Points, in no order, along strands that fork, close into loops and pass close to each other.
Two points are linked if the straight distance between their rows is under 70.3. Some points are linked to none.
Sol: [-6,20,9,-14,-15,14,-16,0,6,27,-2,18,-10,3,1,-6,5,42,-11,6,5,6,-16,15,-1,-19,-8,7,26,2,17,3,-2,9,-8,1,-6,6,8,4,-23,-16,-18,-29,-2,15,-3,-21,-16,1,-5,-5]
tidut: [5,24,6,-13,-15,11,-10,5,13,20,18,25,14,2,17,0,6,22,-10,-30,10,1,-10,14,10,-30,-16,5,22,14,8,13,15,17,-18,2,-12,-10,24,-4,-15,-4,-2,-35,-3,21,-20,-7,-10,-10,2,-4]
sava: [-9,-4,-3,0,-10,8,-5,8,0,1,-15,12,-11,18,-9,2,9,20,10,2,1,2,-4,10,2,9,4,-7,-2,-6,-3,11,5,-9,7,0,6,6,-6,18,-4,-9,3,9,9,8,-4,2,-1,8,-12,4]
sulug: [-8,18,19,-5,-11,5,-25,-6,-6,26,-16,10,-28,9,-14,-3,1,45,-9,15,5,18,-15,17,-5,-21,-6,6,23,-1,27,-3,-18,3,-1,16,3,14,-5,10,-30,-21,-21,-17,6,5,16,-26,-24,9,-10,1]
balod: [-13,-8,-1,11,-27,9,-5,7,-1,-12,-14,17,-2,25,-3,12,17,19,12,-8,-1,8,-13,9,2,18,3,-15,-8,-9,-24,9,-1,-4,5,5,-9,-5,-18,29,3,-12,12,13,11,-8,-2,0,-3,14,-21,-3]
Nin: [6,-2,-3,-9,6,-2,2,6,3,8,-6,7,-14,-3,-34,-2,10,22,-2,26,-1,-17,11,-15,3,3,2,-5,-13,-9,42,4,-15,-13,18,14,34,43,-29,-20,-25,-3,-8,5,-15,-8,25,10,21,28,27,-11]
vek: [1,-9,11,13,-2,-14,16,13,20,-19,14,-21,2,-29,-17,-13,-5,-43,-5,21,-25,-16,8,-37,1,6,-4,-19,-9,9,-22,11,-13,-1,5,-13,-7,-24,3,8,26,40,2,16,-7,-27,6,-6,-10,-22,-2,10]
gez: [12,-6,-27,5,35,-8,5,2,-22,-4,3,-5,8,34,50,2,11,-16,3,-23,6,6,26,14,-17,21,1,0,3,8,-11,-14,18,13,-10,11,4,-2,-2,-23,7,-13,8,16,-15,5,3,6,56,7,21,-8]
Gibet: [-2,19,12,-6,-16,19,-4,-12,7,26,11,11,3,-16,-19,-15,1,38,-24,18,-1,1,-13,10,7,-21,-12,11,29,-10,15,1,-6,6,-7,-9,0,25,16,-1,-16,-15,-21,-41,-2,11,-11,-30,-20,-3,-4,-5]
Faz: [-3,-9,19,21,14,19,6,11,14,-13,31,18,7,-15,-6,19,11,-15,-3,18,-13,-37,5,-12,-6,19,-7,-17,-31,-3,-27,14,-16,-2,37,3,6,-6,-6,14,15,23,11,11,3,-44,14,-1,27,4,-21,-14]
rubap: [-2,4,11,11,-7,-7,13,17,14,-17,-2,-13,-15,-19,8,-11,0,-46,2,26,-31,-8,-2,-41,-15,1,-6,-15,-10,22,-19,19,-13,9,-9,2,-15,-42,-11,16,24,35,12,28,-10,-25,11,-2,-13,-23,-9,18]
fif: [14,-18,-10,-7,21,-13,8,0,0,3,2,-9,8,5,-6,-4,4,-9,0,7,-1,-22,20,-16,2,15,6,-2,-16,-8,12,-10,-10,1,26,-2,21,30,-20,-24,0,2,8,7,-16,-17,14,12,48,28,35,-19]
Tib: [0,-8,-4,-2,3,-16,3,12,7,-16,-15,-26,-6,4,1,-1,-22,-17,3,-6,-18,-9,11,0,4,16,2,-22,-6,17,-14,-3,-4,2,14,-8,5,-14,4,9,18,24,6,20,-10,-5,-3,9,-2,-15,3,13]
Bot: [13,-12,-10,-9,17,-7,14,3,-1,4,3,-1,3,-3,-23,-2,16,2,-1,19,6,-24,15,-16,10,12,4,0,-16,-16,33,0,-14,-4,24,7,26,45,-29,-21,-14,-2,-2,4,-11,-15,20,10,38,28,40,-22]
vulal: [11,26,9,-13,10,-1,-41,-1,5,10,-12,0,-16,10,36,8,-3,8,7,-17,32,24,-4,0,-2,-17,-17,11,10,16,26,-10,12,19,-13,21,1,-4,-1,1,-30,-20,-15,-24,-7,14,9,5,-15,-14,-7,2]
kasot: [-17,13,21,28,-39,11,7,-9,11,3,-27,-29,-8,-19,-16,-15,-22,-22,-7,36,-16,24,-13,-12,-16,-10,16,-7,-15,-9,2,-12,0,-37,-10,16,-6,-7,-8,5,6,15,27,19,11,-22,2,-21,-38,-7,-18,28]
nisa: [8,-10,-25,10,27,-14,-6,0,-26,-11,-4,-13,8,32,54,0,-4,-17,1,-28,-1,0,36,18,-13,23,4,-8,-8,18,-23,-21,12,9,-1,10,1,-21,7,-20,17,-4,8,20,-16,-3,-4,8,58,2,13,-11]
voka: [2,8,4,-12,10,0,-14,0,-6,16,-12,9,-25,-6,-26,-1,5,36,-6,30,-1,-8,7,1,-3,-13,0,0,7,0,46,0,-14,-7,0,22,31,35,-25,-8,-39,-12,-12,-3,-9,1,28,-2,6,16,19,-5]
moza: [10,10,-7,-21,21,17,4,-1,-1,12,25,24,25,-8,28,4,25,2,-4,-23,24,-1,-4,8,3,-7,-10,14,14,14,8,13,16,11,-12,-2,-3,-5,15,-7,-10,-19,0,-19,3,12,-9,3,34,7,13,-20]
Vos: [13,14,0,-26,18,19,2,-5,5,11,37,25,45,-15,22,12,16,-6,-8,-44,28,-6,-3,3,4,-27,-10,15,9,13,10,4,15,16,-15,7,-7,-6,30,-16,-12,-7,2,-37,2,5,-16,-5,19,-4,15,-20]
lamu: [-4,28,6,-18,-22,17,-17,2,7,27,10,30,28,4,14,3,13,33,-12,-14,6,-4,-19,25,13,-22,-21,12,16,4,8,22,7,36,-19,9,-15,-8,16,2,-24,2,4,-31,13,7,-16,-15,-2,1,5,-11]
Tol: [-6,5,5,9,-15,-14,-11,1,-4,-23,-39,-19,-16,22,14,16,-7,-23,21,-15,11,19,-7,10,9,5,0,12,-6,2,-11,-18,-8,3,-21,10,-2,-25,-22,17,6,7,-6,12,12,12,-14,-2,-29,12,-15,38]
Kasa: [3,32,14,-23,-5,7,-25,-6,7,25,-1,11,0,-2,6,13,-5,48,-18,5,20,13,-8,8,-19,-21,-11,3,21,4,41,-12,8,8,-14,25,7,20,-13,-7,-42,-13,-15,-37,-13,-11,12,-20,-19,-5,2,-6]
bobin: [17,-28,0,-19,10,-26,10,-7,5,-18,5,-42,-6,-8,-23,-6,-30,-28,-9,-5,-23,-18,25,-28,1,18,24,-13,-10,21,-10,-20,-13,-10,22,-25,-1,-11,16,-16,26,13,-17,-8,-33,-15,-4,21,2,-3,9,-15]
Tadig: [0,-1,-1,0,6,-11,-26,7,-5,-12,-35,-15,-19,33,24,14,-4,4,22,-2,14,7,13,5,11,16,-1,-1,-10,5,8,-14,-2,9,10,21,17,-6,-23,9,-7,-7,2,11,5,8,7,7,2,15,-8,9]
nev: [-17,14,30,28,-44,0,0,-9,3,-8,-36,-30,-18,8,-11,2,-23,-33,6,25,-4,18,-18,-11,-13,-16,9,3,-13,-9,5,-17,-7,-24,-12,24,-3,-8,-19,11,1,10,20,19,13,-26,0,-18,-34,8,-20,32]
nosib: [-6,2,3,-8,2,10,-20,9,-6,7,-23,13,-22,21,-6,6,10,33,11,9,7,6,7,8,-1,5,3,1,3,-1,18,0,0,-4,7,17,17,14,-17,12,-17,-17,-1,8,6,6,11,1,1,16,-8,3]
zatod: [15,15,-4,-29,18,4,3,1,15,8,27,19,49,-12,28,11,21,-9,-8,-44,35,12,-3,1,1,-21,-13,0,19,7,22,1,22,18,-25,18,-11,6,12,-21,-21,-16,8,-30,-13,-10,-10,-3,23,-16,23,-20]
zuseg: [14,-26,16,-15,12,-16,8,-8,8,-19,15,-28,-4,-11,-21,-2,-19,-27,-11,4,-22,-27,17,-41,-5,24,13,-17,-20,13,-11,-12,-23,-9,36,-21,6,-2,7,-13,21,9,-10,-8,-31,-31,12,15,17,2,13,-24]
bepug: [3,35,6,-28,-14,7,-32,0,11,20,-1,21,15,7,26,15,3,41,-13,-11,25,15,-14,15,-8,-21,-13,4,19,10,30,-5,13,21,-15,30,-15,4,-12,-5,-38,-20,-4,-31,-2,-17,5,-7,-12,-8,1,-15]
Somod: [-12,4,14,11,-17,14,0,-11,-4,20,-3,12,-15,-15,-46,-18,6,32,-17,34,-19,-1,-11,8,11,-7,-2,5,11,-26,20,10,-22,-17,5,1,11,40,12,-3,-16,-13,-15,-7,3,4,15,-21,-20,12,-7,2]
lat: [15,-5,-4,-19,42,1,16,-10,-9,11,21,10,17,-11,-7,0,17,-9,3,13,16,-14,18,-2,-2,0,5,23,1,-4,22,-5,-3,18,1,4,24,31,-6,-14,-15,-10,-1,-9,-3,2,11,10,29,15,36,-21]
Gif: [15,-20,-15,-9,20,-23,5,-4,-4,0,-5,-13,7,13,11,-2,-9,-11,-1,-3,-10,-17,25,-7,-2,19,6,-11,-9,5,3,-20,-4,6,17,-3,13,12,-12,-24,8,-4,7,11,-24,-13,13,15,50,22,30,-15]
fide: [-5,-11,3,10,2,20,7,6,8,-16,15,16,10,-4,-3,15,13,-4,4,0,-3,-24,2,3,3,21,-6,-17,-25,-10,-25,13,-1,-11,32,0,2,1,-1,14,7,12,11,18,7,-37,-3,1,25,9,-23,-9]
pado: [15,-8,-17,-11,46,-4,13,-1,-11,10,14,6,17,7,21,0,23,-17,-2,3,14,-2,21,6,-5,13,-1,14,12,-4,11,-7,6,19,-6,11,15,25,-4,-20,0,-13,1,4,-7,-1,17,4,48,16,34,-16]
nes: [-11,3,-1,5,-34,-2,-7,0,-7,10,-13,22,0,20,4,-2,13,27,9,-17,-4,8,-31,22,10,-7,-1,5,9,-13,-20,18,0,14,-18,0,-29,-22,-8,20,-7,-8,5,3,25,28,-3,-1,-11,7,-11,-3]
Nal: [-10,7,12,-2,-9,3,-25,4,-10,13,-27,9,-29,22,-13,3,5,34,10,10,8,18,-6,15,-1,-6,5,2,11,-6,24,-4,-12,-4,1,19,11,7,-15,15,-22,-19,-13,4,9,10,17,-9,-16,16,-14,3]
morud: [0,12,6,5,-17,11,-2,-8,4,8,13,7,-7,-16,-3,-17,-9,12,-6,4,6,14,-14,8,6,-30,-7,7,31,3,1,2,4,-6,-24,-20,-15,-2,22,3,10,-8,-9,-25,0,44,-21,-15,-26,-22,-5,11]
keso: [5,-20,-5,-10,29,15,21,-7,-11,-5,25,5,15,-11,-31,1,9,-5,1,5,11,-26,15,-9,4,6,12,20,-23,-14,9,-2,-2,-4,35,-2,15,30,5,-16,-7,10,9,2,14,-11,6,16,23,20,14,-22]
tebub: [6,-10,-17,-2,17,-20,-3,3,-14,-17,-16,-21,-2,20,40,4,-20,-20,6,-28,-6,-3,29,12,-4,24,9,-16,-13,29,-22,-12,2,5,11,6,1,-26,4,-3,21,5,8,14,-12,-1,-11,15,29,-7,9,1]
Dibeg: [12,5,-7,-16,34,7,6,-3,-9,9,17,17,17,0,30,-1,23,-9,-3,-17,24,0,10,7,-8,1,-4,13,14,9,8,6,17,11,-11,-2,7,7,7,-13,-9,-17,-2,-3,-3,11,-1,9,41,12,17,-14]
nik: [-14,2,12,23,-31,6,13,3,16,0,-5,-16,3,-33,-21,-17,-14,-18,-5,42,-24,8,-2,-26,-7,-4,5,-19,-13,-10,-5,1,3,-33,-13,2,-5,-5,-7,7,14,32,16,14,3,-24,2,-18,-29,-17,-17,18]
pabap: [3,-19,-16,5,34,2,15,-5,-12,-2,34,13,16,-8,-7,8,10,-14,-13,-32,14,-14,-12,12,3,-3,1,14,-11,-1,-32,16,17,-8,12,-25,-17,-21,26,-9,17,1,-4,3,29,13,-31,11,6,1,-12,0]
geza: [5,-19,-15,-4,49,13,8,-4,-21,-7,35,6,17,-7,-3,4,10,-19,-17,-32,19,-16,4,2,-3,3,3,18,-16,0,-29,2,16,0,10,-21,-4,-17,28,-18,22,-1,0,2,28,13,-27,15,16,5,-1,-6]
Simo: [-11,-5,-16,7,-17,-6,14,0,-10,-8,3,6,4,-9,-5,-6,-1,-4,3,-4,-4,10,-21,10,2,-8,3,3,8,-10,-20,20,18,-18,-21,-29,-26,-21,8,6,10,7,-1,7,18,24,-22,-4,-19,-15,-15,13]
kez: [-19,-3,-1,15,-40,2,4,-7,-7,8,-10,18,9,8,-8,-3,18,22,6,-8,-17,4,-34,14,12,-3,-9,1,3,-29,-24,27,5,7,-12,-15,-29,-20,-1,12,-7,-4,15,14,29,15,-2,-3,-15,9,-11,-2]
Buru: [3,4,-8,4,3,-3,1,7,-1,4,-8,-21,-20,1,-2,-9,-18,0,5,4,4,8,3,13,5,-2,3,6,15,11,5,-10,7,-1,-9,-15,12,1,10,2,10,7,-9,0,-4,37,-2,5,-26,-16,-1,26]
zadub: [6,-28,-16,-12,46,31,29,-8,-23,4,31,10,29,-9,-6,14,21,-13,0,-3,24,-7,13,-2,-7,0,9,31,-8,-12,5,-6,-5,14,14,7,0,20,9,-13,1,-11,0,-2,27,4,11,-2,35,12,30,-33]
Rudob: [11,-25,13,-5,12,-11,7,-4,10,-15,17,-23,2,-6,-28,-6,-11,-19,-11,6,-11,-32,16,-36,7,21,7,-10,-24,-2,-5,-6,-14,-4,44,-23,12,17,0,-20,6,17,3,-5,-17,-28,11,18,17,9,10,-20]
Pidov: [-4,-11,3,28,10,20,-10,6,-5,-41,13,0,9,13,25,5,15,-19,7,-9,-4,-10,14,3,-3,24,-5,-29,-19,12,-39,19,-6,15,19,8,-4,-30,-5,19,23,-3,12,28,-8,-34,-3,-2,50,-4,-11,-11]
zus: [5,21,6,-13,15,0,-17,-5,1,22,-4,2,-22,-9,-15,-6,-5,39,-6,23,5,-5,8,-2,-11,-20,-6,7,20,5,44,-9,-10,1,-5,20,34,30,-18,-9,-36,-12,-14,-20,-14,5,20,-5,-5,0,16,-3]
Num: [-13,-4,8,17,-21,7,5,15,10,-3,-13,-5,-15,4,-34,3,-8,8,3,24,-15,3,-7,0,2,3,2,-15,-12,-19,3,2,-4,-24,5,-1,7,17,-3,14,2,15,1,14,1,-10,6,-10,-21,-4,-12,11]
zepar: [17,-20,-10,-21,7,-32,14,-9,2,-1,2,-49,-15,1,-18,-8,-35,-22,-6,-1,-21,-8,23,-17,7,11,29,-5,-5,25,2,-25,-3,-4,9,-29,1,-7,17,-28,28,9,-18,-16,-28,7,-6,27,-12,-9,14,-3]
bakir: [1,-17,-22,9,9,-2,14,-2,-7,0,20,24,15,-8,0,12,16,-2,-3,-25,0,-15,-25,18,13,-2,-3,11,-7,-13,-32,29,13,-8,7,-22,-32,-26,20,-3,10,4,2,10,34,8,-25,1,2,2,-15,0]
Neluv: [-22,-2,-3,12,-45,-4,0,2,-5,-15,-27,3,1,17,-1,5,0,-1,18,-19,3,17,-24,8,-2,-5,12,4,-2,-13,-23,-4,2,-8,-19,4,-26,-28,-23,26,4,-5,7,14,25,6,-3,-4,-28,6,-16,15]
Topo: [-1,-1,-6,-1,4,-14,-5,9,-1,-30,-23,-20,-7,19,26,8,-16,-22,12,-19,-10,-1,16,9,1,22,4,-15,-11,26,-24,-3,-9,13,13,8,-5,-27,-4,16,20,16,7,22,-3,-4,-14,7,4,-9,0,13]
poga: [-1,-5,23,31,15,20,4,15,10,-21,26,19,0,-10,9,13,13,-24,2,22,-14,-26,4,-9,-2,24,-8,-17,-28,6,-30,24,-14,8,28,6,2,-24,-10,28,26,16,13,19,0,-44,17,4,36,-5,-22,-13]
kuzom: [-9,-4,-1,14,-17,-4,13,4,6,-15,-6,-18,5,-24,-22,-15,-14,-22,0,26,-15,5,-1,-11,0,-4,5,-14,-3,-10,-14,2,5,-23,-9,-16,-4,-6,1,3,17,31,8,21,1,-7,-10,-7,-24,-25,-13,25]
Bezi: [-16,-3,11,17,-21,6,10,18,10,-15,-4,10,-2,0,-13,11,1,0,8,14,-17,0,-8,-4,-5,10,-1,-23,-17,-17,-23,12,-3,-16,3,-4,-5,-1,-9,23,11,17,9,18,1,-24,3,-6,-12,-6,-21,5]
Koz: [5,-6,9,-7,-13,-28,-5,3,17,-19,-46,-38,-27,20,16,19,-29,-27,9,1,-10,-9,14,1,11,10,-3,3,-13,13,15,-19,-19,2,12,14,-3,-23,-10,0,13,22,-7,5,-15,-4,-5,0,-18,6,-5,19]
guk: [-5,-3,2,17,-17,8,11,-28,-2,8,16,3,10,-39,-24,-25,-6,5,-8,29,-12,15,-16,-4,8,-18,0,16,22,-22,-4,4,3,-21,-17,-30,-16,9,25,-1,14,-9,-2,-10,18,29,-16,-10,-35,-16,-8,8]
nufe: [5,21,6,-3,-17,11,-8,3,11,17,11,10,0,-5,12,-10,-4,18,-7,-19,13,11,-11,12,5,-33,-12,4,28,6,3,2,10,4,-19,-10,-17,-9,24,1,-1,-5,-7,-35,-6,37,-19,-14,-24,-21,-4,7]
poda: [-8,7,7,-4,-24,7,-10,1,1,19,-7,20,-8,10,2,-5,9,33,2,-5,-3,12,-23,21,6,-14,-8,10,19,-4,-2,16,-1,9,-12,-4,-17,-8,5,15,-13,-11,-6,-14,9,31,-5,-8,-15,2,-7,-3]
Mune: [-12,-6,4,20,-23,10,12,-23,0,8,2,1,9,-35,-26,-25,-4,4,-5,31,-22,16,-16,-5,7,-7,4,5,8,-33,-3,3,2,-32,-11,-22,-15,11,19,0,11,-1,2,2,20,12,-6,-14,-34,-9,-17,14]
Zat: [-12,-3,21,24,-26,5,5,19,22,2,11,5,-15,-13,-43,7,0,8,-14,38,-20,-23,-2,-19,3,14,0,-15,-29,-18,0,6,-14,-24,19,3,12,30,-8,1,4,26,-2,0,-4,-29,22,-8,-3,4,-15,-4]
dit: [-10,-9,-13,10,-6,-7,17,6,-6,-14,2,-6,3,-13,-13,-8,-7,-11,4,2,-6,9,-6,4,4,-1,2,-6,4,-5,-21,8,16,-20,-10,-27,-12,-9,11,6,14,17,-4,15,6,10,-22,2,-19,-20,-14,21]
Dopip: [4,-21,-21,-13,38,29,17,-10,-20,-1,28,17,23,-8,3,9,21,-12,-4,-20,23,-14,0,8,-3,2,5,26,-12,-3,-12,5,10,-2,18,-5,-4,0,21,-14,6,-10,1,-1,30,4,-8,5,31,19,8,-21]
naza: [-9,9,8,10,-6,-3,9,14,3,-32,-7,-6,-4,-11,13,-7,3,-44,7,7,-24,7,-2,-28,-14,4,-4,-15,-11,18,-32,21,-8,9,-12,9,-22,-44,-11,27,19,27,18,32,-2,-26,-1,-1,-13,-23,-14,21]
Mur: [-2,-13,-7,20,7,23,0,1,-7,-32,16,11,12,11,17,16,24,-12,5,-4,4,-17,10,12,-3,20,-3,-19,-23,-2,-33,15,3,-2,26,9,-1,-18,-5,13,10,-2,13,21,4,-38,-12,-4,50,8,-17,-11]
zufo: [1,2,-6,-7,16,-4,-16,7,-3,4,-26,-1,-14,22,12,10,6,21,11,11,9,2,13,2,0,11,-1,-2,2,7,23,-5,0,4,14,15,25,15,-23,-1,-18,-10,7,15,-2,8,11,11,18,15,6,0]
lopef: [-5,-5,14,30,-1,20,0,14,2,-33,13,14,3,5,19,14,14,-14,12,5,-10,-7,2,-7,-3,22,-2,-31,-19,12,-42,23,-12,15,9,16,-2,-28,-18,41,26,0,13,26,-1,-37,7,2,25,-5,-25,-7]
dufu: [-18,-7,-4,15,-42,0,-9,8,-2,-14,-29,12,0,27,3,12,10,15,17,-21,4,11,-21,9,4,3,6,-6,-5,-12,-24,-4,-11,-1,-8,16,-16,-20,-28,36,3,-20,4,17,22,2,5,-5,-15,20,-21,6]
Kiren: [17,27,-1,-27,20,-4,-20,-4,11,9,7,0,10,-8,30,-2,-8,2,-5,-27,27,14,6,-14,-15,-20,-14,5,24,16,26,-11,18,25,-15,12,13,24,9,-17,-28,-17,-6,-26,-29,4,5,5,-8,-26,13,-3]
Lel: [19,-22,-22,-17,16,-37,6,-4,-4,7,-6,-20,-6,10,16,-1,-34,-17,6,-18,-11,-9,26,-11,-4,12,19,-2,-9,24,9,-31,3,-3,7,-7,12,-5,3,-24,23,2,-5,-8,-26,7,5,27,18,6,23,-10]
tesiv: [-12,12,21,6,-18,13,-6,-19,0,28,-3,12,-6,-15,-31,-19,1,44,-25,28,-10,4,-20,12,2,-18,-12,9,27,-19,19,5,-23,-4,0,-5,4,34,14,0,-23,-18,-23,-24,7,6,2,-36,-20,6,1,1]
dafed: [7,28,1,-23,1,2,-36,-1,14,11,-3,17,1,9,41,19,7,22,-2,-13,36,22,-10,8,-9,-17,-15,9,23,11,27,-4,11,22,-19,35,-12,0,-19,-2,-36,-26,-2,-22,-5,-8,4,7,0,-12,-2,-12]
Faziz: [-26,-3,13,26,-43,11,10,-2,0,11,-9,8,7,-4,-23,-8,12,17,-2,16,-26,12,-23,-3,-1,8,-3,-9,-5,-42,-8,13,-7,-22,-2,-17,-15,10,0,3,-6,-4,7,12,18,-13,11,-17,-29,7,-19,5]
bukof: [-23,0,14,27,-40,10,13,-11,-2,14,-13,-4,7,-22,-21,-18,-1,8,-8,30,-30,22,-17,-6,-2,1,4,-9,-5,-38,2,3,-2,-40,-6,-14,-9,10,8,2,3,1,9,13,17,-5,9,-21,-35,-1,-18,12]
fada: [2,4,0,13,-7,7,9,-15,1,4,16,-3,-1,-27,-15,-20,-9,0,-6,13,0,16,-8,2,7,-20,-1,13,23,-6,-4,2,6,-9,-21,-28,-7,5,27,2,18,-4,-10,-15,2,42,-25,-5,-31,-23,-4,16]
faza: [-4,0,1,9,0,-14,5,14,0,-39,-16,-13,-4,1,17,0,-5,-37,11,-11,-15,8,0,-7,-9,10,0,-21,-10,19,-36,12,-13,7,-1,7,-17,-36,-10,26,21,23,16,30,0,-21,-16,3,-2,-23,-6,18]
redib: [3,-8,-12,-2,7,-16,5,5,1,-5,-6,-29,-10,1,-9,-6,-25,-10,-1,0,-7,-4,9,4,9,7,9,-1,3,13,-1,-7,2,1,4,-21,17,1,10,-6,13,17,-4,6,-11,22,-6,16,-15,-9,7,17]
Piveg: [3,32,11,-21,7,4,-19,-11,5,24,4,2,-6,-16,-6,6,-9,41,-17,18,17,1,1,-3,-16,-22,-10,7,22,4,42,-15,3,3,-13,24,24,37,-10,-10,-40,-12,-16,-34,-20,-8,15,-17,-15,-10,10,-5]
Detab: [2,6,7,1,-2,-21,-23,3,-3,-18,-41,-23,-19,31,22,17,-5,-11,24,-10,15,13,8,12,18,17,-8,10,-13,2,4,-20,-4,11,-11,21,14,-20,-17,15,2,5,-10,8,6,10,-3,7,-17,20,-14,25]
Vipul: [-12,-1,7,7,-14,11,0,7,3,9,-9,9,-19,-2,-42,-10,2,25,-3,24,-15,-2,-4,5,7,2,-1,-4,-2,-21,16,7,-10,-20,10,1,17,31,6,4,-5,-3,-8,3,-2,-1,12,-7,-17,10,-11,6]
zazad: [15,-3,-25,-2,43,-16,4,2,-7,13,2,2,10,24,41,0,14,-15,5,-4,7,6,21,11,-12,16,-1,8,15,4,10,-10,11,24,-10,17,9,20,-9,-23,1,-19,3,11,-19,3,18,7,47,8,28,-11]
gev: [25,-23,-24,-11,24,-35,7,-4,-2,17,-4,-7,2,18,26,3,-15,-14,6,-9,-8,-5,25,-7,-7,14,11,-1,-2,10,14,-30,2,5,5,5,11,13,-7,-29,16,-7,1,2,-28,-1,11,23,38,14,28,-15]
Fid: [16,26,-4,-38,13,-3,-4,-2,18,10,16,15,40,-12,18,9,8,3,-9,-34,33,16,-2,-6,-7,-18,-8,-4,22,6,30,-5,25,19,-19,18,-1,26,3,-21,-28,-16,0,-32,-25,-11,-7,-2,2,-22,21,-14]
peg: [-13,7,-9,12,-36,-8,-3,1,-9,-11,-22,4,-12,21,10,4,0,-5,17,-25,9,21,-24,11,5,-8,13,15,3,-6,-20,-4,5,-6,-30,1,-31,-41,-17,22,7,-4,2,7,27,28,-11,0,-25,2,-13,22]
topel: [11,-5,-13,-5,8,-20,8,-8,-1,6,9,-38,-11,-2,-12,-16,-29,-10,-2,-3,-10,-7,18,-5,13,5,13,11,2,21,9,-16,3,9,-2,-25,14,3,24,-21,22,5,-9,-11,-19,30,-3,24,-20,-11,15,8]
fuzar: [-3,-3,-14,8,-3,-5,10,2,-10,0,16,20,7,-4,3,0,7,0,1,-24,-2,0,-23,14,11,-9,-4,6,3,-7,-22,28,14,-7,-15,-29,-28,-26,18,4,12,4,-1,2,25,29,-28,5,-9,-11,-10,8]
vako: [8,-18,1,-3,18,0,10,-3,1,-10,21,-9,2,-7,-33,-3,-5,-10,-2,5,0,-30,14,-14,7,8,8,2,-22,-9,-2,-4,-2,-5,34,-16,17,23,5,-17,-3,18,8,6,1,-18,0,22,18,14,5,-14]
zafiz: [-26,-4,7,22,-49,5,11,-2,-7,4,-8,11,12,1,-11,0,13,12,4,4,-25,14,-27,-2,0,5,-5,-10,-10,-35,-22,17,3,-16,-6,-20,-26,-14,-7,10,-6,4,14,16,23,-12,8,-11,-27,8,-18,4]
Tefo: [25,-9,-17,-15,18,-27,3,-13,-6,19,11,-22,-13,6,8,-13,-30,-15,6,-21,-13,-3,23,-11,-2,3,18,9,0,27,14,-27,11,14,-6,-16,15,-1,23,-28,20,-6,-7,-18,-26,23,6,36,-9,-5,25,-3]
rupi: [7,25,7,-16,14,1,-22,-1,8,16,0,4,-11,-3,22,-1,-7,15,-2,-7,23,16,4,-4,-10,-21,-10,7,20,18,25,-10,15,14,-8,8,15,11,8,-3,-24,-13,-9,-27,-16,16,3,1,-15,-19,1,1]
fizo: [2,15,1,-7,11,3,-11,6,1,10,-8,-1,-23,5,4,-4,-9,17,5,0,10,9,4,7,0,-10,-4,10,19,14,14,-5,7,8,-5,-7,18,7,9,1,-9,-5,-10,-11,-8,31,3,3,-16,-13,-2,11]
geso: [-3,-13,5,6,1,-12,7,14,14,-20,3,-25,-3,-13,-13,-5,-18,-27,0,7,-20,-16,4,-14,4,11,-2,-25,-9,11,-17,8,-12,-1,12,-14,0,-12,2,11,22,36,3,15,-12,-19,0,1,-2,-20,-1,8]
sepi: [-8,13,1,8,-21,-11,-7,-2,-10,-16,-29,-13,-20,18,13,5,-6,-21,19,-18,18,29,-19,9,4,-6,5,19,4,-2,-12,-15,3,-3,-32,-1,-15,-33,-15,9,6,0,-7,7,18,27,-17,-4,-32,4,-16,39]
dafe: [8,-15,-9,-17,37,17,24,-11,-17,6,24,14,21,-15,-19,7,20,-4,4,12,18,-18,13,-5,-1,-4,14,32,-9,-12,23,2,-9,7,18,5,11,33,3,-7,-18,-7,0,-6,15,-2,12,4,25,20,25,-33]

A piece is all that can be reached along the links. How many separate loops has the piece of each point below (a circle has one, a figure eight two, a Y none), and how many tips (points with one link)?
fizo -> loops 4, tips 1
Tol -> loops 1, tips 2
lopef -> loops 1, tips 0

A fork is a point with three links, a tip a point with one. Leave the first point through the second and follow the links. Name the first fork or tip that comes.
zus; Piveg -> rupi
Bezi; Num -> Sol
Sol; Gibet -> Bezi
Mune; guk -> lamu
Kasa; Piveg -> topel
pabap; bakir -> nev
Fid; zatod -> pado
Detab; Tol -> nosib
dit; Simo -> dafe
